Points on a hilly landscape, in no order, each with its height.
From any point a ball rolls to the lowest of the 2 points nearest to it. It stops when none of these is lower. Distance is the straight distance between rows; heights are no part of it.
j_998 (h 315): [  9.3  -8.0  -4.9 -39.0   4.1  39.8  15.2  -1.6  29.7   1.7  22.6  11.2
   3.3  -2.7  -0.9  26.7  23.8  23.9  15.8  14.4]
j_324 (h 616): [ -7.9   4.2  33.1   4.5 -25.0 -25.4   4.8   4.8  -3.9  27.7 -11.7  -6.8
   5.5 -19.3  -6.4   3.8  -7.1 -13.6  16.5  15.0]
j_601 (h 183): [  2.4  -1.7   3.9  13.8  12.0  10.4  35.1  29.4  27.2  29.7   1.2   9.0
  10.5 -19.3 -15.1  20.5  37.6  -7.3  37.3  -1.4]
j_207 (h 314): [ -7.5   5.2   5.6  38.7  27.4 -16.9  24.7  24.4  16.0  39.2 -10.6   0.7
  -7.1 -33.5 -18.5  -8.4  24.5  -8.7  22.0   6.3]
j_219 (h 332): [ 13.7 -14.9   7.2 -32.6 -30.7  15.8   4.7 -10.6   3.1   5.6   8.0  -4.8
  -6.2  17.9  29.5  24.8   2.6  17.2  -2.9 -17.3]
j_716 (h 287): [  9.0  -1.2 -12.4 -22.7   6.3  38.4  -2.3 -10.2  14.8 -10.7  21.7  11.8
   1.9   0.6  21.4  -1.5  31.3  30.3   1.3  16.7]
j_947 (h 503): [  5.7 -12.7  21.0 -39.4 -51.5   3.5  19.8  -8.1  -2.8  29.1  -1.3 -23.2
 -12.0  14.2   0.5  53.3 -11.4   9.0   5.2 -21.5]
j_350 (h 317): [ -1.1  -4.0  -5.0 -27.7 -18.1   4.8  12.7   8.1  47.1   7.7  12.6  17.9
  22.6   8.8 -12.7  26.4   4.6  28.9   4.2  28.2]
j_89 (h 178): [ -6.0  -1.1  23.1  15.8  -2.3  -4.1  -4.1 -11.0 -48.6  -4.1 -12.2 -23.6
 -10.0  -8.7   3.1 -15.1 -25.7 -18.6   9.0  -3.1]
j_225 (h 281): [ -6.7   0.3  -0.2  37.5  28.6  -3.3  26.4  29.4  16.3  41.4  -2.1  -0.3
  -9.3 -25.2 -11.2 -10.0  35.8   5.4  20.1  -1.6]
j_19 (h 109): [  5.7  -8.8   0.7   1.6   4.5 -19.7 -15.6  -9.8 -39.1  -2.9  -8.0 -23.2
 -32.1  12.2  12.1 -27.9 -25.9  -5.9 -40.0 -15.6]
j_753 (h 278): [-13.3   6.2  -5.2 -16.0  -9.3   4.5   8.2  14.2  41.4   8.4   7.5  27.6
  32.3  -3.6 -28.2  19.3  13.4  14.7   7.1  31.8]
j_461 (h 124): [ -4.1  19.9 -17.4  36.8  42.2   8.5  12.2   8.2  -9.3 -21.8 -16.7  -1.9
 -13.3 -24.1 -35.5 -27.6  -1.9 -22.0  43.8  -7.8]
j_952 (h 638): [-11.4  -6.9  26.6  13.2   3.0  -2.4  12.4  10.2  13.3  38.0  -4.0   7.2
  -3.2 -27.2  -8.8   1.1  30.7   2.8  10.0  17.6]
j_96 (h 458): [  3.9  -6.5 -24.2  10.2  17.6  17.4 -25.4 -12.4  -4.4 -51.2  21.3  10.0
  13.5  33.3   3.9  -9.6  -6.6  12.6 -18.7   2.3]
j_284 (h 160): [-10.3  -3.5  17.8  11.8 -17.4 -11.4 -10.0 -15.8 -51.0   6.9 -14.0 -36.2
 -12.4  -4.4   4.2 -11.3 -26.8 -23.0  -0.1 -15.1]
j_14 (h 379): [  0.9  -2.1  -2.3   1.4 -15.0 -17.9 -14.5  -8.1   0.8 -14.5  -9.4   8.8
   3.9  17.0  25.6   5.4 -18.4  -9.6 -37.1 -40.7]
j_353 (h 277): [ 13.2  -2.8 -10.8  -5.8 -12.3 -17.6 -11.8  -7.2  21.6  -7.1  11.2  10.1
  -9.7   9.3  46.5 -11.3  -4.4  27.8 -35.5 -13.2]
j_376 (h 235): [  6.9  -7.5   3.8  -4.8  17.1   3.0  -8.7 -10.3 -39.7   3.9   1.5 -21.8
 -34.9  -9.3  11.6 -32.7  -7.9  -0.8  -0.4  10.2]
j_131 (h 310): [  7.7   4.0 -12.8  -2.1  -8.5 -28.2  -8.4  -3.8  27.3  -8.3   0.9  19.5
 -15.9   2.5  38.0  -6.7  -5.9   7.7 -50.9 -25.7]
j_429 (h 335): [ 12.7 -10.4  -5.7 -38.7  -0.5  41.4  10.4  -9.5  25.5 -11.2  24.5  12.5
   3.6   4.3  17.0  21.4  20.3  35.1   7.5  12.9]
j_735 (h 401): [ -5.7  -0.9  -7.6  -1.1   1.1  14.1 -12.4  -2.9  -9.1 -30.1   5.1   6.1
  23.5  14.6  -5.3   4.9  -9.0  -8.9  10.6  11.5]
j_492 (h 437): [ -8.3  -2.0  -3.8 -18.8 -33.0 -11.7  -7.2 -22.0  -7.7  -0.9 -12.6 -13.7
  -3.3  25.6  20.0  20.3  -9.4 -23.6 -29.0 -64.3]
j_4 (h 279): [  2.6   0.5 -12.0 -32.0   8.2  36.8  14.1   9.8  24.0  -5.4  11.1  16.2
  20.5  -5.5 -16.5  30.2  19.9   9.5  22.2  13.6]
j_571 (h 435): [ 16.4  -3.2 -24.5 -16.3  -8.8   5.0  -5.2  -4.5  29.8 -35.3  20.8  21.6
   0.5  19.6  40.4   4.6  -6.6  15.3 -25.3 -26.4]
j_321 (h 138): [-11.1   4.6  -6.6  29.1  38.1   5.6   2.0  -6.8 -29.1 -26.3 -13.2  -2.6
 -17.6 -20.1 -24.8 -29.8 -10.5 -21.1  36.4   5.2]
j_609 (h 232): [  1.3 -13.9  26.4  -4.3 -47.2 -30.3   1.2  -5.0  18.7  32.2   0.4  -6.5
 -15.7  11.6  36.4   9.2   1.4  20.5 -28.5 -16.9]
j_78 (h 177): [-11.6   0.8   7.2  16.7 -20.8 -14.3 -13.1 -12.6 -48.1   2.0 -13.7 -32.7
  -1.7  12.3   7.0  -1.6 -25.7 -24.8 -15.8 -30.5]
j_442 (h 473): [  7.7   3.1 -20.0  -8.8  -4.8 -10.2 -13.6   3.3  35.8 -29.3   6.9  21.6
  16.8  24.1  12.3   1.0 -14.9   9.8 -27.3  -2.8]
j_974 (h 399): [-10.6   3.7 -17.4  16.8  27.2  23.7 -15.5 -12.3 -23.1 -44.2   8.5   8.1
   5.0   7.1 -20.5 -15.2  -2.3  -5.7  16.8  19.5]
j_933 (h 359): [  5.6   7.0  -3.9  -0.7  -4.9 -31.6 -21.1  -4.3   0.1  -7.3 -18.6   1.4
  -9.9  11.6  21.2 -12.2 -22.8  -9.9 -50.7 -31.6]
j_867 (h 648): [-12.5  -9.6  18.5  13.7  19.2   5.5   8.8  14.2  13.2  38.3   2.4   5.5
  -8.8 -26.2   2.8  -2.3  39.2  15.3   6.5  13.1]
j_567 (h 334): [ -0.5   3.8   3.4   8.6  -6.8 -36.2 -23.0   8.8  -6.4   5.2 -13.7  -9.4
   3.5   7.5  -4.4 -11.5 -32.9 -12.6 -18.3   8.5]
j_236 (h 494): [  1.5  -0.5  -6.4 -14.9 -19.9 -13.1  -8.7  13.4  20.3 -15.8  -4.3  12.5
  39.1  22.9 -16.2  30.7 -29.6 -17.5  -1.7   5.3]
j_125 (h 289): [  2.4  -7.7   3.4  -2.9  25.5 -10.8  -0.6  -2.5 -30.0  13.7   0.4 -23.1
 -30.6 -19.3   1.9 -33.7  -6.6   0.6  -3.5  24.3]
j_994 (h 445): [  4.5 -25.6  -6.5  33.3  11.8  31.5  -8.9 -30.2 -38.3 -52.2  12.7   4.8
   6.6  28.9  -7.5  -7.3  -2.0  -2.2  -2.4   1.8]
j_755 (h 131): [  5.5  22.0  -6.6  27.3  23.4   8.6  17.3  24.3   9.7  -1.7 -12.8   8.7
  11.6 -21.5 -18.7  -3.8  21.1 -21.5  46.0  -4.1]
j_415 (h 432): [  2.0 -14.0  -5.2   9.1   8.2  38.5 -16.1 -17.9 -26.3 -44.0  14.4  -3.2
   1.9  18.8  10.2  -7.5  -0.8   2.9  -2.7   2.8]
j_455 (h 450): [ 14.2  -8.0 -24.5 -13.2   0.5  28.1 -11.9  -9.6  17.3 -41.2  27.6  14.2
   5.8  27.1  29.2   3.2  -2.6  25.1 -14.4  -9.1]
j_406 (h 410): [-12.2  11.0  -2.0  20.1   5.8 -13.7 -14.9   5.2 -14.9 -24.1  -5.6   3.9
  18.0  -2.3 -22.5 -10.2 -25.4 -22.9  16.2  20.7]
j_506 (h 706): [  9.9  -3.0   8.5  31.8  37.6  -1.4  27.1  11.7  -5.9  32.5  -5.8 -14.9
 -33.2 -34.5   5.8 -19.0  30.5 -10.7  27.3  -7.2]
j_981 (h 245): [  5.1   0.8   0.7  -3.4   8.4  11.8 -12.7  -9.2 -16.4  -3.4   9.7  -9.8
 -16.2  -3.3  18.0 -31.1  -3.9  11.0  -0.4  19.2]
j_158 (h 348): [ 18.1 -18.7   7.5 -50.2 -22.9  39.1  10.3 -14.7   1.7   2.5  15.8  -5.0
  -9.3  10.1  16.3  41.8   2.7  22.0   4.7  -8.4]
j_708 (h 179): [  4.3 -11.3   1.1   1.7  13.1 -11.6 -14.1 -10.2 -50.4   4.5  -4.0 -25.1
 -35.6  -0.2  17.4 -35.3 -22.1  -1.2 -15.6   2.1]
j_299 (h 540): [  9.4  -2.0   0.7 -20.7 -31.9 -31.1  -1.5  15.0  39.3  10.1  -1.6  13.5
  19.8  19.7  -2.1  30.9 -24.1   3.1 -16.1   6.1]
j_318 (h 293): [ 15.2 -10.4  21.8 -39.7  -4.9  43.5  25.0   0.4 -14.4  11.0   2.7  -5.1
  -4.4 -12.3  -1.0  50.0  12.9   2.3  32.2 -15.4]
j_819 (h 249): [ -2.2  12.8 -15.5 -26.1   3.3  20.7  17.1  12.7  36.1   2.3  15.0  22.9
  32.8  -3.1 -28.4  21.8  20.5  13.0  15.1  23.8]
j_377 (h 374): [-10.5  21.0 -24.0  19.7  37.3  -8.1  24.9  22.0   0.5  15.8  -7.8   4.5
 -15.2 -29.8 -39.0 -30.3  16.4   2.6  10.6  15.5]
j_40 (h 395): [-13.1  17.9 -20.8  19.9  25.5  20.9  -6.9  -2.4 -13.2 -35.7   6.5  11.7
  14.3  -3.4 -33.7 -22.3   1.3  -7.9  18.1  15.3]
j_886 (h 192): [  8.7 -10.7  13.5 -29.1   4.0  25.9  27.9  16.9  24.9  22.7   3.7  15.1
   3.3  -5.4 -18.2  46.6  29.3  -1.3  32.1   5.7]
j_193 (h 201): [  2.7  -4.8  27.3  -4.8 -44.0 -21.9  -5.5  -9.6  -1.0  30.6  -3.9 -16.7
 -11.8   6.4  21.3   5.9  -2.4  11.8 -26.2 -17.1]
j_169 (h 601): [-10.5 -12.3  32.6   8.0 -11.8 -30.8  -8.9   5.2  10.3  35.9  -4.5  -4.4
  -4.4  -9.9   1.7  -1.9  -5.2   9.7 -12.7  23.2]
j_398 (h 463): [  7.9  10.3 -24.9  -5.8   0.5  -8.4 -14.6  -0.8  32.7 -18.2  18.2  13.8
  12.6  14.8  13.7 -15.1  -2.4  21.8 -30.3  10.7]
j_440 (h 665): [  4.6  -7.4   7.7  18.5  29.4  18.0  18.0  15.0   4.3  36.2   7.3  -0.7
 -23.4 -24.3   7.8 -13.5  51.6  10.7  11.9   4.9]
j_966 (h 419): [ -4.4  -2.8   6.1 -12.9 -36.7 -21.7  -9.3  -7.5  -4.2   5.8 -17.4 -15.8
   7.3  24.4  15.5  19.7 -18.5 -20.9 -24.3 -41.0]
j_167 (h 233): [-12.5  -5.0   7.4  31.1  18.5  10.3  27.9  34.0  26.6  40.4   3.7   9.8
   2.0 -18.8  -6.4  11.3  47.3   4.4  21.5  -2.4]
j_56 (h 351): [ 10.2  -8.3 -12.7 -40.6 -17.0  13.6   7.8   5.3  43.5  -4.6  17.0  15.0
  15.3   9.8  -4.7  34.7  -2.8  32.5  -0.5  19.3]
j_400 (h 582): [ -7.4  -2.4   6.0   0.5  -9.2 -15.2  -6.5   0.2  25.2  15.0   7.2  11.0
   6.7  -3.7   0.4   0.9   5.5  16.0 -10.8  33.0]
j_288 (h 305): [ 11.4 -13.0  15.1 -23.9 -35.4  -1.6   6.3  -9.7  16.6  15.1   8.8  -1.8
  -7.3  11.9  31.0  19.5   5.9  22.7 -12.4  -8.6]
j_387 (h 460): [  8.8  -8.1 -25.4   1.2   9.6  17.4 -21.3  -7.9   7.1 -48.6  13.6  16.1
   8.2  30.9  21.6  -1.1  -7.0  17.4 -22.9 -11.5]
j_248 (h 350): [-14.3   6.8  -7.2  25.5  32.8 -17.8  26.2  22.0   5.6  34.6 -11.2  -0.2
  -8.8 -35.6 -27.6 -25.1  16.9  -2.1  11.7  22.5]
j_449 (h 404): [-10.3  -3.9 -19.6  25.1  30.0  13.9 -21.5 -10.8 -30.6 -42.5  11.1   5.9
  -9.8  13.3 -23.8 -26.8 -15.0  -3.1   2.7  21.5]
j_899 (h 396): [  1.4  -2.1  -2.4   5.5  -8.4  -2.0 -18.2  -9.8 -20.2 -20.6  -8.9  -8.6
   0.4  26.3  18.6   0.4 -14.7 -10.1 -37.3 -38.7]
j_999 (h 422): [  1.0  -8.6  -1.5  11.1   7.4  20.7 -19.7 -14.8 -34.7 -32.9   3.8 -10.1
  -1.6   9.8   8.8 -10.3  -6.1  -2.7  -3.1   1.2]
j_109 (h 414): [ -3.0  -7.6   9.5  13.2  -5.5   6.4 -15.9 -12.0 -32.9 -23.0  -6.2  -9.7
   4.5  11.2   6.8  -2.7 -19.4  -7.5  -4.3  -8.1]
j_602 (h 423): [ -9.1  11.7 -32.6   4.4  31.0   4.3 -17.9  -4.6 -12.1 -22.7  13.7   1.1
  -7.9   7.4 -16.7 -46.5  -5.9  16.1 -12.2  29.7]
j_172 (h 621): [ -7.2   6.8  31.9   7.6  -9.3 -17.2  12.2   6.3  -8.6  17.2 -15.8  -4.5
   9.8 -26.3  -7.7   8.9  -5.6 -19.7  30.6   9.4]
j_646 (h 592): [-12.4  -8.4  28.3   5.3 -13.0 -22.2  -2.2   4.6  24.5  31.4   1.7   4.6
   1.0  -7.5  -1.7  -1.3  10.2  19.1  -9.5  29.4]
j_563 (h 321): [ -2.9   6.3  15.2  10.5  -2.3 -32.6 -17.8   5.4 -22.8  12.1 -15.2 -12.8
  -2.5  -8.9 -11.3 -11.7 -31.9 -20.4  -1.8  21.6]
j_879 (h 407): [ -4.2  -9.6   0.2  18.9  -9.0  -8.9 -21.4  -4.9 -29.9 -22.1 -11.5  -6.8
   9.4  26.7   3.4  -0.3 -27.4 -18.6 -19.4 -19.2]
j_627 (h 152): [ -5.8 -10.9   5.0  28.8  33.0   3.1   1.0 -18.2 -48.0 -33.5  -9.5 -11.0
 -28.5  -7.3 -16.1 -35.9 -22.2 -21.5  25.4   3.8]
j_679 (h 393): [  4.1   1.4 -13.5 -19.5  -2.7  16.0 -11.6  -0.2  11.2 -25.3   8.2  11.5
  25.6  18.7  -9.5  19.4  -6.4   2.1   5.7   8.8]
j_52 (h 161): [  3.2   0.2  17.0 -14.3 -14.0   7.2   2.5  -4.5  -3.1   4.0   3.2   1.1
   6.3  -1.8  12.7   6.6   6.2   4.0   6.6   8.1]
j_713 (h 115): [  4.4  -4.2  24.5 -22.5 -15.4  19.5   9.8  -4.0  -1.4  13.4   6.0   1.4
   7.1 -10.5   8.3  18.2  21.1   1.8  16.7   7.3]
j_915 (h 202): [  5.1   3.6  12.6  -3.6   2.3  12.5 -13.7  -8.3 -17.5   1.5   1.3  -3.5
  -2.0  -8.8   8.3  -8.6   7.6  -1.7   5.1  15.6]
j_784 (h 170): [ -1.0  -1.7  30.1  -4.2 -28.2 -17.0  -6.9  -7.3 -15.7  28.2  -9.2 -23.6
 -10.6  -2.4  21.2  -2.6  -3.5   4.2  -9.5  -6.8]
j_396 (h 254): [ -7.4  18.6 -18.6   5.3   9.0  -2.8  -6.0   8.6  10.1   2.7   3.7   6.4
  14.5 -12.1 -22.5 -17.0   2.6   6.8  -1.0  36.4]
j_950 (h 185): [-10.4  22.0 -16.3  16.3  12.6   9.7  26.6  26.7  25.7  24.4  -2.2  19.3
  23.7 -17.0 -31.8   1.5  37.5  -3.0  19.0  15.6]
j_319 (h 521): [  3.8 -17.6  29.1 -40.7 -39.7  15.6  23.0 -14.0   1.4  25.1   3.4  -8.2
  -7.2   7.0   5.1  47.6   8.1  14.6  10.7 -10.5]
j_366 (h 137): [ -5.2   3.8  27.3   1.6 -28.9 -11.5  -8.8 -13.2 -38.2  23.5 -10.5 -33.8
  -8.1  -5.9  12.1  -2.4 -17.5 -11.5   0.2 -13.8]
j_973 (h 451): [  4.0 -19.3 -15.2  30.4  14.7  21.7 -17.8 -22.0 -23.5 -60.1  13.8  11.4
  11.9  38.5  -9.2  -4.1  -5.4  -0.2 -14.9   5.7]
j_112 (h 208): [-15.7  -0.5   0.2   9.4 -11.7 -29.9 -16.9 -12.9 -23.7  -6.4 -27.1 -13.9
  -7.1  15.3   3.7  -3.0 -23.2 -24.2 -48.2 -48.9]
j_115 (h 734): [  4.2   0.3  28.3   5.4   4.1  35.0  24.8  -9.1 -40.4 -13.7  -9.1 -12.1
   0.7 -10.8   1.7  20.1  10.7 -28.4  52.2 -32.6]
j_35 (h 165): [ -9.9  -5.3  12.2  23.9  14.4  -3.7  -7.6 -14.4 -47.4 -19.6 -12.9 -14.4
 -15.6 -12.1 -10.2 -18.0 -25.0 -19.1  16.0   1.8]
j_147 (h 398): [  7.4   0.2  -7.5 -12.4 -17.6 -13.5  -1.1  -6.5  14.0 -24.8  -5.1  14.5
  -1.1  22.3  30.4   7.4 -10.5  -7.0 -36.9 -39.8]
j_776 (h 212): [-12.8  18.4 -16.0   0.8   8.7  12.9  17.3  16.0  21.3   9.7   5.8  17.8
  25.7 -13.0 -30.0  -5.5  31.3  12.7   5.5  27.2]
j_783 (h 234): [-12.6  30.7 -27.8  -1.6  10.1   5.8   6.5  12.3  23.0   4.6   9.4  19.8
  23.7  -7.1 -27.2 -19.5  16.4  26.9  -6.3  32.4]
j_81 (h 731): [  2.0   5.4  18.0  18.8  15.8  26.0  17.1  -3.9 -33.2 -17.9 -13.8 -10.7
  -2.9 -17.3   2.8   5.2  10.4 -27.9  50.9 -25.0]
j_85 (h 230): [  8.7  -1.1 -11.2 -15.3   5.9  41.4 -13.6 -18.3   0.8 -21.8  24.7   0.3
  -1.0   1.3  28.1 -12.3  18.1  28.6  -4.5  10.4]
j_919 (h 628): [ -2.1   3.0  25.6  14.5   4.2  -5.1  16.5   6.5  -1.4  28.7 -14.0   1.2
  -2.5 -31.8  -6.4  -0.9  17.5 -14.9  25.2   8.3]
j_239 (h 400): [  2.0   1.1   8.0 -10.8 -37.1 -30.7  -9.5   3.3   9.6  11.8 -17.4  -3.3
  10.5  18.9  11.8  18.2 -18.9 -15.0 -30.0 -28.6]
j_188 (h 506): [  9.4  -1.4 -12.3 -26.1 -23.4 -18.9  -1.3   9.3  38.6 -10.1   1.2  22.2
  15.0  23.2   3.6  32.8 -25.1   0.2 -16.3 -13.8]
j_70 (h 436): [ -1.9  16.7 -33.7  -3.3  16.5   0.9 -16.7   0.0   9.0 -12.7  18.7   6.9
  -0.6   5.4  -1.9 -30.8  -4.4  24.8 -18.8  30.7]
j_554 (h 383): [ -8.1   5.1  10.2   8.9  23.3 -23.5  10.7   5.3  -9.1  24.0  -6.9 -11.0
 -16.5 -31.7 -18.8 -21.9  -3.6 -12.3  18.1  27.6]
j_135 (h 345): [ -6.0  -5.7  -2.4  -1.5  32.4 -22.0   9.0   3.7 -14.0  22.4  -3.1 -14.4
 -31.7 -27.9  -9.5 -36.8  -2.8  -2.6   6.1  26.2]
j_348 (h 42): [  6.4  -1.2  26.9 -11.4  -5.1  13.4  17.9   8.0   0.7  23.0   0.3   5.9
   6.0 -19.3  -0.1  25.6  28.8  -7.5  32.7   0.8]
j_587 (h 480): [  4.4  10.2 -20.1   0.2   1.4 -19.7 -24.8   8.6  21.8 -25.5   2.9  13.1
  26.3  25.4  -6.4  -0.7 -23.2  -7.8 -20.6   2.5]
j_824 (h 276): [ -9.3   9.6 -10.7   4.1  12.8 -23.8  -5.4   6.7   5.3  15.5  -4.3  -1.1
   1.8 -18.0 -23.4 -22.0  -6.8   7.6  -9.4  40.4]
j_797 (h 486): [ -0.4  -3.6 -10.0  -8.0 -11.0 -12.8 -15.7  11.8  14.8 -29.4  -6.4  14.8
  31.6  28.1 -11.4  16.4 -24.9 -12.2 -14.6  -2.6]
j_962 (h 271): [  0.6 -18.4  24.7  -9.1 -33.9 -14.6   2.9  -7.6  25.9  25.4   9.9   2.6
 -10.6   4.6  27.8   9.9   7.0  29.5 -19.1   1.6]
j_273 (h 729): [  4.4  11.3  17.4  34.1  29.3  17.0  12.4  -7.1 -31.1 -15.7 -18.4  -8.0
 -12.1 -23.1  -4.9  -7.6   0.8 -27.5  48.4 -21.1]
j_315 (h 448): [  0.5   7.1 -23.8   0.1  12.2   4.5 -13.0  -7.3  21.1  -4.2  19.5   3.4
   6.4   3.5   2.3 -24.9   9.5  30.4 -23.0  23.0]
j_720 (h 119): [  0.6  -3.7  17.1  -4.6   5.6  15.4  24.8  13.5  23.1  24.9   4.9  16.4
  11.4 -12.9  -8.5  29.3  32.5  -3.9  30.0   5.3]
j_157 (h 385): [ -7.0  35.1 -37.9  20.1  34.5   2.3  21.8  17.5  -5.5  -1.9  -5.3   2.7
  -6.0 -23.0 -47.5 -39.1  14.8   1.4  16.0  10.8]
j_263 (h 143): [ 11.0  -3.8 -14.5  -8.4   7.2  22.5 -16.1 -17.0   5.3  -8.2  23.2  -1.8
 -12.7   4.8  35.7 -26.0  12.7  31.8 -15.1  14.6]
j_170 (h 462): [-11.8  -7.7  -1.7 -25.8 -47.7  -7.7   1.6 -18.9 -14.7  24.2  -7.9 -35.0
  -0.8  25.1  -3.5  45.5 -15.9 -17.1  -1.5 -54.4]
j_768 (h 369): [  5.2   7.8   5.4  -2.0 -26.2 -43.6 -19.5   9.9  22.3   5.0 -19.3  15.2
  12.1  16.9   6.9   7.4 -24.3 -15.9 -35.0 -14.0]
j_623 (h 412): [-10.7   7.3 -27.1  10.9  36.5   7.7 -10.0  -7.7 -26.2 -23.3  11.9  -2.7
 -18.8  -0.5 -27.1 -42.5  -7.8  -0.4   4.6  26.0]
j_386 (h 610): [-13.5  -5.0  46.6  10.7 -14.8 -31.1   6.7   2.2  -8.2  38.1  -7.9  -7.2
  -5.3 -17.6  -1.6   0.3   1.8  -1.2   5.0  17.5]
j_524 (h 112): [  3.2  20.5 -17.2  33.6  32.7  -4.9  19.7  10.8   1.2  -4.7 -22.8   1.8
  -2.5 -26.5 -30.9 -20.4   7.6 -23.5  46.3  -7.6]
j_476 (h 349): [  1.6   8.2   6.2   4.5 -16.5 -44.5 -20.6   8.7   8.6   5.7 -18.6   3.2
   5.2  11.2   3.7  -2.7 -28.6 -16.9 -30.9  -0.6]
j_798 (h 720): [ 10.2   3.2  14.4  23.9  28.0  -5.2  17.5   4.3 -15.0  14.8 -15.5 -14.4
 -22.4 -34.1  -2.9 -19.6  11.6 -17.1  34.0  -5.8]
j_277 (h 686): [ 11.2  -5.0  -0.7  27.3  41.0  11.4  18.3  14.6  -8.0  33.6  -0.6  -5.1
 -26.8 -26.0   7.3 -25.4  43.0  -1.0  18.2  -3.7]
j_266 (h 390): [-11.1  31.4 -31.1  25.9  34.0  13.7   6.7   9.3  -4.2 -18.6  -2.6  14.3
   3.8 -15.1 -39.8 -27.9  12.1  -6.7  23.8  11.7]
j_103 (h 568): [  1.4   0.4   6.1  -7.5 -26.0 -23.8  -6.2  10.7  35.7  14.9   0.0  11.8
  22.4   7.7  -1.7  15.8  -4.6  13.3  -8.9  24.7]
j_594 (h 193): [-17.4  -1.9   3.1  13.4 -22.2 -25.0 -17.6 -11.4 -30.9   6.9 -19.9 -30.4
  -3.7  22.8   3.5  -0.5 -21.6 -31.1 -33.8 -47.9]
j_605 (h 158): [ -0.3  18.9 -23.6  26.6  19.3  12.3  32.8  31.2  20.2  11.1  -3.5   6.0
  17.9 -20.0 -25.8   0.2  36.5  -6.7  34.4   1.5]
j_843 (h 231): [ 15.1  -3.5 -16.7  -2.8   3.1   1.4 -19.4  -9.1  17.1  -6.3  18.3  -1.4
 -12.6   6.2  36.1 -24.2  -0.6  25.4 -32.5   0.8]
j_227 (h 449): [-19.9  -7.8  -5.8 -20.8 -40.8 -16.2  -5.6 -22.2 -15.2  13.4 -13.0 -30.2
  -1.5  26.4   9.7  34.1  -6.7 -22.9 -19.0 -69.7]
j_993 (h 406): [ -4.2   2.7   1.0  10.7  -1.4  -8.3 -24.0   2.5 -11.2 -24.0  -6.1   3.3
  21.3  14.4  -9.7  -2.0 -27.3 -12.3  -0.6  13.3]
j_243 (h 418): [ 15.1  -8.7 -13.3 -18.1 -18.0  -5.8  -1.6  -4.6  22.6 -18.9   9.0  16.5
  -1.2  19.4  33.0  12.4  -9.6   7.4 -28.4 -33.1]
j_57 (h 339): [  1.3   1.8  -7.6  -0.4   3.6 -36.1 -17.4  -6.4  16.7 -16.9 -10.4  14.5
 -11.5   1.5  25.5 -18.7 -18.3  -5.2 -54.9 -23.6]
j_910 (h 327): [ 15.8 -12.5  14.0 -49.0 -19.7  51.2  17.4  -9.8  -9.5   4.8  13.1  -9.3
 -12.9   2.6   9.4  44.5   8.5  16.1  15.3 -18.3]
j_235 (h 482): [  2.1 -10.1   5.7 -37.6 -46.6   9.6   8.3  -6.7 -10.6  16.5  -1.0 -26.9
   1.1  22.9  -5.9  52.3 -18.5  -6.0   3.8 -35.5]
j_897 (h 248): [ 13.3 -12.1  12.1 -38.9   2.4  42.8  28.2   4.0  11.8  13.2   5.7   6.5
  -6.2 -10.0  -6.7  44.8  26.7   4.7  30.9  -1.2]
j_95 (h 483): [  7.9   2.9 -24.0 -17.2 -12.5 -20.2  -4.8  11.6  49.1 -18.4  11.7  25.3
  23.0  21.7  14.5  18.8 -10.7  11.1 -22.2  -5.3]
j_134 (h 380): [  7.7  -3.2 -12.5 -28.1  -7.4  15.9  -1.5   0.1  25.3 -13.0  15.1  13.0
  20.2  19.6   1.7  23.4  -7.7  10.7   4.6  13.2]
j_799 (h 726): [  4.7  14.9  10.4  29.2  32.0   8.2   9.6   2.9 -21.6  -5.5 -18.9 -10.5
 -21.3 -31.6  -7.5 -23.8   7.2 -24.4  45.4 -15.7]
j_890 (h 303): [ -6.3  -0.6   5.5   5.8   4.0 -34.8  -9.0   5.7  -7.9  22.8  -6.2 -11.4
  -3.2 -15.8 -15.7 -18.2 -22.8  -3.8  -9.0  37.1]

Two balls start at each pair of points below. Name the first point that both come to, or write -.
j_824, j_169 => -
j_115, j_910 => j_720
j_236, j_188 => j_442
j_994, j_455 => j_14

For each start below, name the point where the ball stops.
j_554 => j_19
j_239 => j_524
j_219 => j_366
j_440 => j_348
j_646 => j_348
j_96 => j_14
j_377 => j_348
j_623 => j_348
